Each row is a point on a tangle of strands that fork and nearly touch. The rows are in no order.
In the rows, 128 means zero.
Two points are linked if the straight distance between their rows is under 125. Some points are linked to none.
Z353: [132 128 141 122 137 157 106 141 114 181 134 133 121 138 103  68 111  52
 212 136 112 144 120  71 133 124 166 156 190 138 154 181]
Z251: [177 142 160 118 147 136 137 116 110 113 107  91 111 123 148 161 107 148
  87 106 110 123 125 194 130 107  87  93 148 133  73 101]
Z125: [ 70 129 138 116 136 106 130 120  92 144 132  79 163 196 110  95 129 146
 130 115 101 142 160 118 129 153 162 174 149 113 137 205]
Z651: [114 126 126 124 117 115 117 141 104 181 189 135 135  88  94 110 123 125
 159 150 117 104 145 136 182 108 106 130 140 158 145  95]
Z388: [109 105  97 134 128 135 150 137 184 119 138 148 163 115 103 122 127 124
 152 137 178 125 133  80 166 143 134 123  65 121 175 127]
Z359: [ 95 147 109 154  91 148  70 113 130 155 170 179  77 110 154  85 183 132
  90 166 135 152  82 129  78 140 150 108 153 147 145  89]
Z239: [174 113 135 111 118  70 138 151 112 104 136 150 169 110 148 177 146 136
 125 105 134 139 126 185 148 144 115 102 100 125 165 108]
Z794: [191 117 118 104 128  73 129 140 114 142 120 142 187 137 132 125 159 135
 138 125 160 133 112 191 156 140 144 110 139 141 179 106]
Z137: [128 138 156 150 135 197 164 114 115 106  67 109 111 180 134 160 110 157
  83  92 126 156 124 125  46 147 147 121 128 116  92 197]
Z287: [ 86 156 188 150 180 107 111 125 213 155 131 166 134 125  63 123 120 105
 178 114 130 159 184  78 151 165 152 129  99 153 137 156]
Z96: [204 104 116 125 169 129  95  95 160 115 123 112 146 117 130 131  85 155
 103 113 120 141 122 134 181 118  98  89 129 132  89  99]
Z675: [101 130 136 121 153 110  94 110 130 162 127 104 156 177  88  77 120 111
 160 140 119 168 158 106 161 153 187 159 161 131 137 189]
Z324: [155 122 127 114 136 154 123 143 153 174 120 111 135 139 104  95 116  56
 184 140 140 119 139  79 173 123 146 123 146 123 156 147]
Z607: [137 116 191 105 152  74 200 158 129  67  52 110 116 124 148 199 169  78
 140 107 135 114 135 151 120 115 136 139  96 100 115 111]
Z683: [165 119 144 106 155 120 148 151 162 125 111 117 171 143  95 145  67  85
 178 105 108 112 160 101 206 100 103 158 118  82 142 166]
Z780: [114 150 159 143 132 122 140 147 170 152 105 112  75 121 101 129 177  26
 185 164 172 105 151 132 152  89 162  90 115 128 122  65]
Z750: [143 118  79 146 107 158  74 103 143 143 179 181 114 115 153  99 156 147
 100 153 136 150  79 121 117 144 138 105 117 143 154  76]
Z155: [123 139 143  99 108  76 141 172  95 179 165 126 148 108  99 151 150  98
 169 144 111  86 164 152 177  96 110 130 123 148 155  98]
Z569: [172 157 180 142 137  93  71 135 133 177 145 128  93 108 104  82 147  72
 182 137 125 153 119 159 131  89 147  99 198 181 121  85]
Z31: [120 104 173 126 105 175 158 152 137  65 115 170 106  83 174 179 117 159
  96 108 131 137 108 153  47 145  95 130 125  84 122 157]
Z689: [ 85 138 136 126 164 129 172 153 172 173  93 105  85 154  66 123 126  59
 169 145 132 114 203  60 165 115 140 178 128 115  98 135]
Z492: [129 161 211 134 174  81  96 114 164 174 149 161 143 106  65 113 123 101
 183 110 125 176 152 110 138 142 157 104 134 183 141 161]
Z756: [106 149 144 142  99 146 144 137  80 135 152 147 129 144 139 172 157 171
  80 101 121 148 116 181  55 169 166  83 113 161 148 130]
Z330: [147 101 100 160 129 153 105 112 176  46  96 128 137 164 126 134  53 160
 157  88 114 134 162  32  96 125 143 137 100 116 119 202]
Z129: [116 129 157 160 105 123 154 166 109 141 123 137  83  93 130 121 105  93
 160  94 102  88 122  78  88  90  88 107 141 141 115 129]
Z833: [115 152 127 133  67  99 143 184 107  91 120 156  95  99 181 164 168  64
 136 112 123  97  80 159  83 103 129 118 134 104 170  83]
Z238: [127 115 122 120 176 138 160 113 143 105  22  95 110 184 136 133 145  70
 131 137 160 150 108  87 141 140 167 167 129  79 119 151]
Z993: [111 143 113 125 134 141 125 120 117 145 137  95  90 105 120 104 117 154
 108 157  95  97 140 114 147  99  87 139 160 148  69  93]
Z75: [149  98 150 165 144  91 127 119 138 130 186 147 154 110  91 153  80 170
 135  67 116 137 162 122 145 145 115  74  60 160 125 136]
Z859: [180 120 126 110 154 172 124 141 134 112  68 105 113 149 151 121  90  58
 150 135 114 130 103  95 155  96 119 162 181  79 120 147]
Z804: [164 147 138 132 100 151  87 122 115 163 155 164 112 118 167 112 117 130
  72 122 116 117  81 163  76 109 112  72 179 133 128 124]
Z380: [ 89 114 124 141 121 108 128 144 143 157 185 167 158 101  83 109 135 123
 167 134 141 127 143 101 174 141 134 128  96 141 173 122]
Z158: [195  97 155 117 128 130 126 149 149 113 109 142 157 114 151 133  91  90
 166  98 128 129  91 107 152 111 104 106 129 107 160 146]
Z911: [171 130  87  95 135 136 105  98 123 117 119 110 151 128 151 129 143 154
  96 174 158 122 109 197 182 121 103 137 163 114 124  70]
Z757: [115 112 111 130 106 142 127 135 120 133 137 157 136 123 159 114 145 136
 129 118 144 135  88  95  97 148 128 119 119 137 166 139]
Z692: [106 115 116 169 151 139 108 109 191 120 126 143  77  95  85 112 141 152
 126 150 157 160 147  60 109 143 142 115  87 180  84 100]
Z722: [146 106  99 139 137 147 130 106 164  87  95 128 122 116 142 127 113 154
 112 132 140 135 106  95 132 130 110 121  94 126 112 117]
Z826: [135  96 112 139 130 167 133 115 161  38  84 111 125 142 135 150  59 167
 127 104 130 146 159  75  83 128 110 179 115  99  87 181]
Z404: [ 76 111 121 146 120 108 175 152 144 112 107 134 131 111 108 134 131 127
 158 107 166 120 155  61  96 136 115 152  77 137 140 154]
Z635: [173 141 137 142 105 139  74 136 141 176 163 139  94 103 129  66 129  79
 163 142 120 124  94 141 120  85 129  87 195 157 128  84]
Z14: [100 121 102 117  97 164 164 172 118 135 137 134 113  95 112 114 119  93
 175 150 141  90 120  85 141 101  88 160 117 116 159 126]
Z321: [128 116 165 167 147 165 142  91 130 120 127  92 121 174  99 127 108 183
 116  81 120 174 161 112  84 164 170  97 101 168  90 182]
Z854: [139 128 144 121 101  86 121 140  85 142 149 149 134 147 155 154 193 138
 104 106 132 163 106 182  63 177 183  70 128 179 164 122]
Z449: [103 128 156 150 110  71 125 138 107 129 178 161 126 109  97 150 185 147
 138 114 133 168 144 144 112 182 162  89  79 175 156 125]
Z681: [ 42 110 115 160 130 124 141 106 153  89 143 105 152 153  85 104 120 180
 129 114 161 148 197  68  83 165 159 164  88 145 117 179]
Z779: [112 130 130 145  95 130 166 183 107 101 117 144  72  75 139 157 105 125
 132 103 122  91 122 102  71  86  56 142 126 122 108 111]
Z755: [112 109 115  92  97 104 154 167  98  80 177 163 151  72 163 189 126 160
 128 132 104 118 116 187 132 145  99 187 116  90 160 115]
Z994: [109 110 130 129 122  80 162 140 120  93 145 130 171 117 117 174 130 166
 121  99 132 132 149 153 147 154 121 117  62 133 148 134]
Z405: [ 53 117 153 136 134 102 184 155  99 143  97 126 101 134 109 116 164  99
 165 121 145 119 160  66  65 143 151 157 104 151 127 171]
Z32: [102 167 121 109 113 119 105 112  86 154 118 110 113 144 158 125 187 156
  89 176 144 114 133 193 119 127 133 114 170 145 106  79]
Z593: [ 97 135 119 117 143 153 166 135 119  93  61  95 110 147 140 138 117 156
  95 138 121 129 142 106  96 129  94 192 144  91  76 163]
Z674: [171 119 169 170 151 121 116 100 166 125 103 115  82 140 138 140 141 129
 110 100 131 153 108 114 105 129 135  47 101 159  88  95]
Z256: [127 118 140 171 159 113  96 116 191 119 125 123 154 174  91 113  72 126
 157  97 113 134 182  48 161 146 163 124  97 122 132 194]
Z701: [132 129 128 139 104 169 122 133 129  89 142 186  97  72 164 173 106 160
  62 122 125 112  85 181  72 123  91 109 134  89 113 118]
Z113: [136 145 111  70  96 157 126 148  93 153 112 120 160 127 160 100 133  92
 132 164 131  93  90 159 128 100 111 172 209  95 161 137]
Z768: [185 126 121  79 145 153 127 138 112 133  94  83 132 144 130 122  89  84
 136 148  97 110 115 132 189  91  96 184 201  69 110 129]
Z567: [101 147 123 110  99  58 124 141  71 146 165 142 153 130 139 156 200 155
 124 134 141 155 140 186 119 179 186 102 109 171 168 102]
Z471: [ 67 138 159 150 153 102 143 149 192 156 145 133 167 131  76 124 103 113
 167 108 129 118 210  71 164 146 131 156  90 130 150 166]
Z481: [145 128  88 150  86  75 115 132  80 133 195 183 148 102 125 147 157 130
 131 121 118 134 120 153 142 158 137 114  98 143 187  84]
Z164: [ 90 125 105 141 143 167  93  89 126 126 150  95 120 134 112  88 107 195
  99 140 120 148 149 109 114 157 138 138 130 165  75 147]
Z452: [171 106 142 142 165 122  53  72 191 133 160 140 156 148 100  92  88 162
 139 113 118 183 149  81 140 153 182  91 105 164 114 164]
Z387: [116 141  73  90  96 135 124 133 100 133 144 128 152 125 150 128 171 133
 113 193 152 111 111 193 168 120 116 163 142 112 162  68]
Z736: [178 146 158 134 122 107 112 134 131 153 124  94  89 121 128 115 130  86
 152 134 113  91 136 165 165  63 106  91 167 137  85  60]
Z906: [ 98 135 140 161 151 122 139 102 163 119  81 105  56 124 106 108 180 120
 117 154 164 141 148  85 108 130 152 112 112 162  73  84]
Z880: [ 70 134 153 133 136 131 161 132  88 156  81 125 100 152 145 100 166  87
 150 120 122 124 113  87  66 141 168 148 151 140 137 180]
Z867: [109 137 150 142 147 150  88  81 143 139 140 131  88 136 120 102 174 177
  88 146 139 188 112 138  77 172 165  89 125 181 100 124]
Z514: [ 84 152 152 144 114 139 138 144 116 160  98 121  67 121 155  92 169  75
 150 141 127 109  93  98  75 109 150 131 171 143 129 132]
Z301: [164 135 111  86 160 129 148 126 155 138  85  87 166 171 102 131 138  88
 139 157 162 126 152 157 211 111 132 160 141  91 149 111]
Z705: [157 139 154 157 108 137  69 116 133 167 157 158  83 109 148  85 135 109
 119 121 111 145  86 135  83 118 127  69 179 159 118 104]
Z147: [ 83 131 108 103 128  95 174 147 160 123 136 126 175 123 101 172 151 148
 133 156 154  99 174 147 201 130 110 168  62 103 159 107]
Z139: [135 106  80 144 130 152 128 112 178  63 114 162 106 103 150 150 148 158
  90 155 169 149  85 122 130 142 112 140  79 105 141  76]
Z454: [114 106 140 138 108 134 166 172 137  67  87 162 109  88 166 156 146 102
 144 107 152 128  84 100  77 133 104 142  97 108 157 132]
Z954: [125 131  95 135 102 106 130 127  58 114 201 166 145 104 144 168 137 178
  90 105 109 128 126 193 119 163 126 118 101 147 158  99]
Z141: [ 77 149 116  97 117 157 174 138 102 107  91 108 107 118 144 156 139 173
  76 151 131 103 137 157  79 121  83 177 137 109  86 132]
Z186: [ 72 137 110 123 115 169 168 130  89 121 147 119 130 123 125 163 111 210
  73 126 124 119 138 173  75 138 101 151 108 134 104 142]
Z120: [115 124 156  94 112  94 172 162  78  84 163 126 166 108 135 195 119 180
 120  98  97 129 142 193 114 141  99 150  94 117 142 134]
Z843: [223 111 124 145 138 102  89 109 137 124 155 139 136 111 135 139 105 142
 105  97 121 132 106 170 161 106  92  64 127 146 111  71]
Z193: [135 127 163 107 125 108 160 156 129  77  62 118 113 103 169 173 171  96
 138 133 143 117 100 167 126 110 119 147 121  89 131  99]
Z22: [176 118 135 115 151 153 156 141 145 134  79 113 115 145 125 123 104  18
 182 119 135 111 107  82 153 104 137 126 142  93 149 143]
Z730: [ 95 126  55 119 117 205 109 125 141 142 146 126 104 101 130  81 106 131
 137 186 133 100 121  78 152 112 113 169 140 139 117  96]
Z962: [139 136 122  84 122 137 125 138  97 175 118  96 142 142 123  98 117 102
 145 150 108 109 121 124 160  98 106 161 187 113 128 147]
Z9: [106 119 129 107 157 120 173 124 132  87  63  82 140 165 113 147 127 138
 118 131 124 136 148 115 149 130 127 208 125  71 101 163]
Z232: [127  96 118 141 114 129 101 115 169 104 173 160 184 131 121 106  84 145
 174 100 138 121 131  51 139 139 134 121  82 133 174 185]
Z475: [107 160 128  87 112 153 128 128  71 165 137 110 137 148 143 124  98 161
  88 140  78  98 132 158 111 112  94 162 196 107 104 184]
Z561: [ 59 128 140 131 134  69 171 136 118 125 152 105 159 131  84 151 150 180
 121 114 137 124 184 136 131 154 145 136  63 145 131 150]
Z724: [118 109  99 147  77 138 134 164 127 129 162 178 118 102 132 112 165  92
 159 139 153 122  84  92 112 140 132 113  96 127 204 103]
Z612: [160 113 182 141 133  64 159 147 117 137 130 146 134 114 118 167 126  93
 156  72 120 124 131 132 130 123 123  66  96 151 145 126]
Z500: [107 138 126 146  84 155 144 172 116 143 136 141  80  95 146 101 135  65
 170 127 125  87  91  87 105  86 110 120 149 128 145 109]
Z995: [173 153 192 136 165  91  81 118 152 181 137 140 120 105  78  94 107  85
 178 123 107 167 144 121 151 115 146  93 169 179 104 131]
Z350: [ 83 127  82 103 124 161 151 121 142 131  95 101 144 153 126  95 172 128
 136 181 176 128 115  95 147 149 151 164 117 121 153 138]
Z270: [114 149 127 153  78 119 138 176  87  95 139 159  86  89 159 169 139 115
 101 114 106  94 101 157  83 105  92 116 125 114 138  91]
Z781: [ 87 107  75 103 108 167 151 137 118 105 151 139 151  90 136 128 110 137
 146 168 147 105 109 113 159 112  80 192 116  97 161 108]
Z84: [116 157 100  80 123 167 117 115  94 143 134 118 134 115 156 131 110 171
  76 170 105  85 110 180 141 105  77 169 192 109  99 117]
Z484: [120 135 109 116 115 209 103  98 127  96 128 143 157 147 158 127  61 188
  86 122 113 124 123 134  85 135 119 147 155  86 123 221]
Z429: [ 88 107  96 148 116 139 155 132 126  82 131 136 146 110 121 133  91 168
 136 108 151 114 155  74 100 116  91 171  87 129 112 153]
Z45: [183 112 159 156 129  97 131 137 114 126 152 135 110  96 124 149  95 117
 138  81  96 116 121 130 142 101  80  66 117 141 113 100]
Z775: [132 110 126 174 138  97 143 145 137 111 176 171 118  76  94 170  87 155
 139  77 123 109 159 102 158 132  82 101  58 134 124 110]
Z6: [147 148 106 174  98 112  85 111 116 121 177 153  72 100 147 126 129 130
  87 113  95 105 106 173 128 110 100  85 139 128  95  37]
Z201: [117 126 138 134 149 108 108  97 137 146 155  89 165 142  90 105  84 162
 125 113  98 139 175 116 171 137 132 131 122 143 103 169]
Z923: [ 89 140 152 113 113 149 166 136  72 138 134 101 143 144 130 165 135 186
  85 104 112 137 136 178  71 159 136 116 114 148 116 156]
Z808: [125 131 169 129 129 117 169 155  94 137 121 112 112 118 118 143  91 113
 152  92  89  94 152  80 105  98  80 143 126 131  90 165]
Z980: [182 120 129 118 120 138 135 165 141 154 152 121 126 101 104 127  86  53
 178 122 124  96 131 113 188  73  82 108 141 121 145 100]
Z400: [ 92 123  95  93 117 134 145 120 103 119 161 118 181 123 138 119 112 175
 128 146 122 106 117 152 160 127  95 197 123 109 145 140]
Z99: [159 119 138 161 127 103 109 113 138 123 147 146 102 119 129 135 159 135
 114 116 140 147 104 131 128 137 134  70  92 162 134  88]
Z909: [121 118 113 162 145  96 127 115 116 144 198 153 115  81  89 146 117 168
 121 115 113 112 165 142 183 126 103 115  80 154 104  75]
Z206: [126 118 125 122 158 133 148  96 157 118  47 106 125 175 148 118 183 102
 111 143 173 153  81 109 107 161 176 131 114 124 135 135]
Z784: [170 104 145 126 142 150 128 104 133  83 133 128 163 124 146 156  76 179
 107  87 119 150 119 154 121 146  97 113 106 119 124 157]
Z412: [191 141 133  86 147 121 139 116 140 136  76  84 141 157 140 129 149  77
 135 161 155 109 121 176 174 100 129 131 162 108 121  88]
Z148: [175 109  76 118 169 145  97  96 166 132 129  99 157 123 118 111  73 146
 120 154 116 118 134 137 218 107 111 127 137 132  97  99]
Z641: [114 116 104 135  95 176 104 120 133 114 156 192 134 120 169 120  94 159
 124 116 132 125  84  83  71 133 109 116 116 125 161 177]
Z637: [109 138 164 142 149  87 157 119 134 139  86  89  89 132 109 144 170 130
 126 145 145 117 161 127 139 123 135  95 109 146  83  91]
Z285: [ 98 130 144 131 183 105 197 133 148 149  50  94  92 162  97 139 162  57
 140 137 147 101 172  78 143 114 152 163 122 112 100 126]
Z556: [174 135 146 104 129  63 130 165 111 189 137 131 161 132 113 129 176  88
 168 141 153 112 154 183 165 113 149 109 140 150 174  95]
Z94: [134 128 168 148 149  93 183 130 131  93  64 101  88 128 136 180 154 105
 125 105 151 118 134 125 112 121 130 102  93 135  91 108]
Z587: [129 156 128 165  77 128 107 145 149 129 111 141  56 123 174 109 150  77
 121 113 130 109  81 156  96  72 121  83 154 114 118  63]
Z489: [138 118  86 176 102 120  89 111 109 136 214 200 113  93 131 117 153 131
 108 121 115 145  98 121 116 156 128 104  89 143 169  72]
Z365: [144 128 107 158  74  92 124 140 126 117 151 184 114 116 155 139 191  91
 123 123 151 148  79 118  96 158 148  94  79 136 201  95]
Z389: [175 141 116 160  87  89 105 129 136 109 140 156 109 127 153 145 182  92
 121 127 148 138  85 156 124 124 138  83 104 129 161  53]
Z951: [ 98 139 121  80 134 123 164 139 102 136  77  96 149 147 130 114 179  92
 142 159 146 115 116 136 147 125 147 171 135 106 157 139]
Z149: [156 100 160 133 129 105 104 100 138 148 160 155 162 157 132 102 148 155
 130  90 142 192 101 124  79 168 176  83 111 170 163 175]
Z180: [176 109 137 140 149 130  72  98 165 146 120 115 132 153 115  88  88 114
 148 123 107 165 136  72 146 149 156 103 149 155 112 169]
Z922: [113 115  86 125 155 161 140 146 142 122  84  95 107 173 105 110  97  87
 149 156 126 127 149  50 151 118 143 185 145  98 116 161]
Z90: [ 97 131 166 139 177  82 161 120 139 143  95 109 128 176  97 131 145  97
 147 104 130 139 168 101 140 162 171 135 105 134 122 176]
Z208: [117 143 125 156 124 167 112 118 121 137 142 116  65 101 133 117 112 167
  77 128 105 111 125 126  96 106  91  95 143 153  56  92]
Z316: [ 81 132 113 136 142 136 137 115 118 147 130  92  93 122  94 105 116 173
 127 147 121 120 181  83 134 130 115 159 130 151  71 134]
Z119: [108 142 130 145 124 175  75  98 153 155 129 153  75 130 160  94 166 147
  69 157 139 157  87 111  56 144 159  86 156 156 104 122]
Z512: [190  97  73 122 146 184  67 101 182  76  99 113 148 159 147 118  53 139
 124 131 101 152 118  87 172 130 140 146 132 112 115 160]
Z798: [ 67 142 124  89 125 100 167 142  84 143 111  93 158 155 118 120 165 137
 130 138 122 116 141 116 132 145 139 185 123 116 142 176]
Z465: [145 111 141  79 143 114 137 134 114 108  88 102 192 174 148 134 114 130
 121 111 115 157 120 165 143 138 139 189 169  69 144 191]
Z708: [147 109  84 108 132 169  73  87 137 111 175 182 193 118 179 115  69 185
  97 128 134 126  85 154 119 134 109 144 146 113 138 162]
Z965: [137 119 177  81 140  65 184 167  89 133 110 108 180 145 125 166 122  94
 162  83  95 105 139 133 128 119 135 150 124 108 145 181]
Z408: [156 141 138 101 138 129 134 121  92 139  89 107 153 175 153 123 114 126
 114 107 101 145 109 153 111 144 141 146 188 104 131 192]
Z150: [160 125 190  85 139  43 180 170  96 118 107 126 159 126 145 194 139  93
 156  72 112 118 130 163 108 125 159  98 105 144 160 145]
Z885: [ 92 114 164 149 132 108 118 113 126 134 162 138 137 139 109 115 151 165
 143 110 136 176 131 119  92 173 165 100  91 166 156 183]
Z20: [ 82 148 130 123 157 140 160 156 180 164 122 117 108 127  72 114 162  67
 171 177 170 111 185  90 169 135 149 143 109 127 138 113]
Z537: [149 140 144 134 148 146 110  98 180 140  66  98  70 159 148  91 170  67
 126 156 144 137  81 110 115 111 172  99 155 140 104  96]
Z566: [155 165 142 117 120 105 111 127 120 141  86  80 109 147 155 127 166  91
 128 154 139  96 127 190 152  68 135 108 161 120  99  55]
Z421: [124  94  93 152 135 148 103 119 176 132 149 151 119 104 110 105 122 140
 134 148 145 133 122  66 158 140 136 111  84 150 126 100]
Z649: [ 56 129 107 116 134 150 147 142 163 147 120 111 141 141  75  90 153 102
 161 174 161 128 173  75 162 148 162 182 121 117 152 158]
Z488: [147 138 102 102  78  97 129 167  77  96 168 184 151  76 172 177 138 128
 114 135 111 113  94 195 125 144 113 147 140 105 188  88]
Z413: [169 124  86  93 165 140 124 116 189 135 104  85 162 148  92 127  94 106
 124 162 139 117 166 138 244 110 119 143 128  97 120 111]
Z374: [159 150  87  88 100 142 118 148  99 158 129 108 139 137 158 100 173  95
 137 187 172 112 111 199 142 103 131 133 174 115 170  60]
Z5: [154 121 162 132 149 171 146 123 113  93  82 104 121 187 137 170  70 149
 108  70  89 154 137 129  91 134 135 134 146  98  91 207]
Z760: [137 156 179 101 123 147 175 144  90 114 110  91 114 126 137 187 116 162
  80 101  84 112 136 203  83 107  94 122 144 120  79 135]
Z233: [142 131 115  92 116 118 130 112 119  98  86 127 159 139 180 158 189 156
  78 162 160 148  93 210 117 155 131 124 129 114 143  95]
Z999: [108 148 128  85 119 112 165 157  96 121  85 100 133 133 160 158 199  93
 132 175 155  95 117 170 147 103 135 153 131 101 140  78]
Z457: [126 123 104 101 119 195  97 109 136 115 135 178 154  98 175 121  78 179
  72 154 124 114  87 147 102 129  96 138 164  83 127 175]
Z700: [126 136 123 110 119 130 134 119 131 118  78 127 127 153 172 129 197 107
 109 159 168 137  78 148 106 137 153 110 132 117 152 103]
Z729: [119 135 160  99 134  91 176 156  91 150 110 102 135 150  99 136 111  96
 165 108  80 104 154  91 142 102 111 176 128 109 120 177]
Z91: [123 140 116 167 111 109 124 123  86 120 190 135  74  79 116 149 123 143
 109 120  94  98 144 159 142 104  85 111 117 144  89  58]
Z393: [144 120 130 138 159 107 117 140 171 124 114 112 157 186  99 131  55  98
 158 101 106 130 178  66 197 119 150 144 131  88 135 193]
Z869: [ 96 130 164 165 116 174 177 128  97 126 105 100 120 165 112 137 108 157
 119  74 116 148 154 108  47 157 154 131 122 153 100 201]
Z297: [170 140 142 123 149 140  98  82  98 157 134  88 135 138 129 127 113 181
  79 107  95 139 144 202 123 130 116  87 165 152  75 111]
Z650: [ 68 145 100 107 125 119 163 114 106 121  99  85 116 138 125 138 173 173
  87 168 146 111 146 147 129 135 117 158 119 134  92 103]
Z140: [120 144 132 135 132 177 109 112 122 149  79 118  97 159 153  97 129 122
  92 134 107 133 104  94  86 143 150 122 183 126  99 168]
Z828: [111 157  71 136  96  99 119 123  82 119 151 139 117 113 146 146 187 136
  96 181 147 113 126 191 158 127 128 138 109 124 141  32]
Z424: [165 104 126 128 131  81 119 115 143 143 145 143 197 139 121 112 137 140
 129  98 155 158 117 140 141 160 154  93 103 141 173 148]
Z563: [122 129  94 148 101 154 117 119  89 115 189 192 126  91 163 161 108 171
  66 113 123 111  94 166  94 139 106 109 122 120 135 125]
Z110: [ 50 129 146 136 138  82 166 146 146 134 163 106 171 145  69 123 105 159
 137 105 125 107 203  95 133 133 125 170  82 127 131 175]
Z792: [175 120  81 121  87 121 103 138 118 107 159 191 152  97 173 143 145 124
  98 144 139 133  70 181 122 142 114 135 134  99 187  83]
Z215: [112  94 132 174 142 111 106 106 213 106 162 159 171 138 102 110  93 157
 153  98 142 139 168  54 136 155 152 101  58 149 153 175]
Z10: [184 109 105 138 145 165  74 103 161  71 125 124 146 163 148 127  32 152
 139  89  83 139 136  67 135 121 121 125 135 110 103 194]
Z970: [194 103  69 110 142 181  58  89 161 120 142 151 183 136 170  96  54 158
 108 135 110 136  92 111 144 124 117 135 156 124 131 146]
Z518: [128  92 119 131 122 165 135 125 151  52 122 153 144 100 151 141  73 174
 150 113 130 123 129  93 103 127  87 174 107  95 126 163]
Z253: [150 143 127  86 141 134 112 127 110 190 117  96 134 171 119  73 193  63
 162 193 178 133 140 172 144 120 183 144 193 136 151 106]
Z199: [132 172  99 149  64  78 113 138  90 126 172 143 106 106 123 144 192  84
 141 172 132 106 146 172 154 134 152 126 100 130 166  25]
Z574: [135  99 104 152 101 169 105 127 145 112 154 178 139 116 148 103  86 139
 189 106 125 112 112  26  95 126 112 124 107 144 163 182]
Z76: [117 122 142 149 183 111  68  82 198 134 177 142 154 117  79 106 103 180
 128 120 126 174 168 110 160 162 168 101  86 178 107 137]
Z67: [143 126  79 171 106 115 137 120 118  54 168 176  98  71 137 181 136 151
  94 123 131 123 113 154 125 141  83 138  72 100 127  68]
Z341: [118 137  98 171 110 155  85 115 144 114 152 150  53  87 149 106 126 135
  85 137 121 114  97 123 112  99 110  93 132 140  87  50]
Z955: [138 102 113 133 128 138 140 120 140  56 135 164 131  81 161 176 134 178
  93 140 137 141  97 168 128 155  88 146  94  87 133  84]
Z721: [ 66 139 177 130 137  96 162 138  90 148 167  92 142 141  75 142 142 188
 134 105  98 148 185 155 108 154 148 126  94 170 107 164]
Z358: [101 159 148 122 125 160 125 123  75 176 111 100  96 169 127 110 107 142
 101 133  87 131 136 124  86 132 127 139 202 126  89 190]
Z620: [153 124 158 131 112 185 117 123 115  90 121 137 162 170 154 150  52 170
 119  78  90 148 132 135  82 137 134 133 157  84 132 224]
Z35: [142 144  90 107 119 137  97  99 109 136 134 129 133 132 164 128 155 171
  61 156 144 128  94 206 126 131 122 106 158 134 123  84]
Z43: [197 137 139 137 115  95 117 158 131 168 156 126 119 106 103 118 125  60
 171 125 133 100 139 159 177  64 104  85 150 135 136  60]
Z821: [109 147 155 109 168 122 102 139 121 192 131 128 136 165  71  84 120  56
 199 145 116 169 153 102 167 133 189 171 188 127 148 185]
Z933: [110 133 157 168 140 180 131 102 109 137 171 114 125 128  96 124 124 212
  97  95 112 176 155 154  89 157 148  94  97 184  83 135]
Z423: [ 74 121 132 145 167 110 112  88 151 130 188 121 158 121  72 106 108 196
 116 127 133 141 190 128 158 152 147 130  87 162 104 143]
Z957: [115 133 149 137 101 161 147 158 142  90  83 173  85 100 183 152 131 110
  97 115 142 110  71 124  43 115 105 111 134  93 130 145]
Z360: [117 138  78  93 121 191 107 112 139 124 107 118 127 122 157 103 129 140
  80 185 131 117  88 138 136 121 106 151 178 101 123 114]
Z727: [121 123 119  75 125 113 135 134 110 121 126  95 201 154 123 118 114 148
 134 146 110 125 127 169 172 123 106 202 153  79 145 160]
Z770: [125 101 132 109 186 116 154 132 146  82  36 100 141 199 126 144 129  98
 137 122 134 162 138 108 178 133 172 195 132  40 124 176]
Z466: [101 135 128 145 147 134  99  91 111 147 175 121 115 117 107 108 152 200
 101 134 120 161 142 156 123 158 136  97 119 171  90 111]
Z25: [146 133 124 118 156 135 111  90 112 139 128  76 144 162 117 126  86 183
  86 114  92 141 156 146 157 133 113 125 155 126  76 158]
Z162: [177 114 139 121 141 104 129 138 146 166 154 120 168 118  94 133  64 107
 167  99 100 107 159 108 202  96  88 122 126 122 133 145]
Z409: [179 128 119 116 106 132  91 129 108 178 143 159 168 123 161  78 110 132
 121 119 128 127  87 143  91 124 116 100 193 133 156 160]
Z536: [166 122 136 129 145 127 114 100 124 149  95 109 135 158 135  93 119 111
 131 123 121 149 109 113 129 141 150 114 169 135 128 154]
Z739: [107 155 172 144 144  91 156 127 132 137  68  91  64 146 135 135 180  58
 158 140 145  95 144 138 130  83 156 112 124 138  89  70]
Z145: [105 140 167 140 117 103 135 141  87 156 145 130 113 111 128 126 156 130
 149 122 113 132 129 132 100 135 140 107 147 173 127 138]
Z491: [ 92 128  45 126 128 191 106 100 130 138 148 134 108 100 156  99 128 169
  80 177 143 103  97 122 141 118 109 162 140 129 105  89]
Z711: [145 129 159 130 131 130 132 126 162 159 100 117  93 140 133 100 172  24
 179 152 162 123 101 128 123  91 177  92 143 136 140  82]
Z156: [144 141  99 124  96 160  83 147 130 167 183 133  84 100 113  81 145  71
 170 176 140 130 110 150 147  93 129 110 166 137 148  56]

A fork is a point with three links. Follow the links from the first point to the second and name the forks in between, in order.
Z514, Z84: Z500 > Z536
Z94, Z287: Z637 > Z421 > Z794 > Z994 > Z561
Z518, Z164: Z466
Z409, Z885: Z635 > Z561 > Z994 > Z794
Z933, Z781: Z500
Z20, Z885: Z951 > Z637 > Z421 > Z794
Z14, Z358: Z536
Z424, Z722: Z794 > Z421
Z635, Z120: Z561 > Z994
Z620, Z729: Z500 > Z129

A fork is a point with three links, a tip a point with one. Leave the first point through the second and follow the links. Name the first fork or tip that comes.
Z923, Z756: Z794
Z45, Z843: Z674
Z164, Z316: Z75
Z149, Z885: Z141
Z675, Z821: Z113
Z457, Z708: Z500
Z454, Z957: Z466
Z962, Z768: Z951
Z256, Z393: Z129
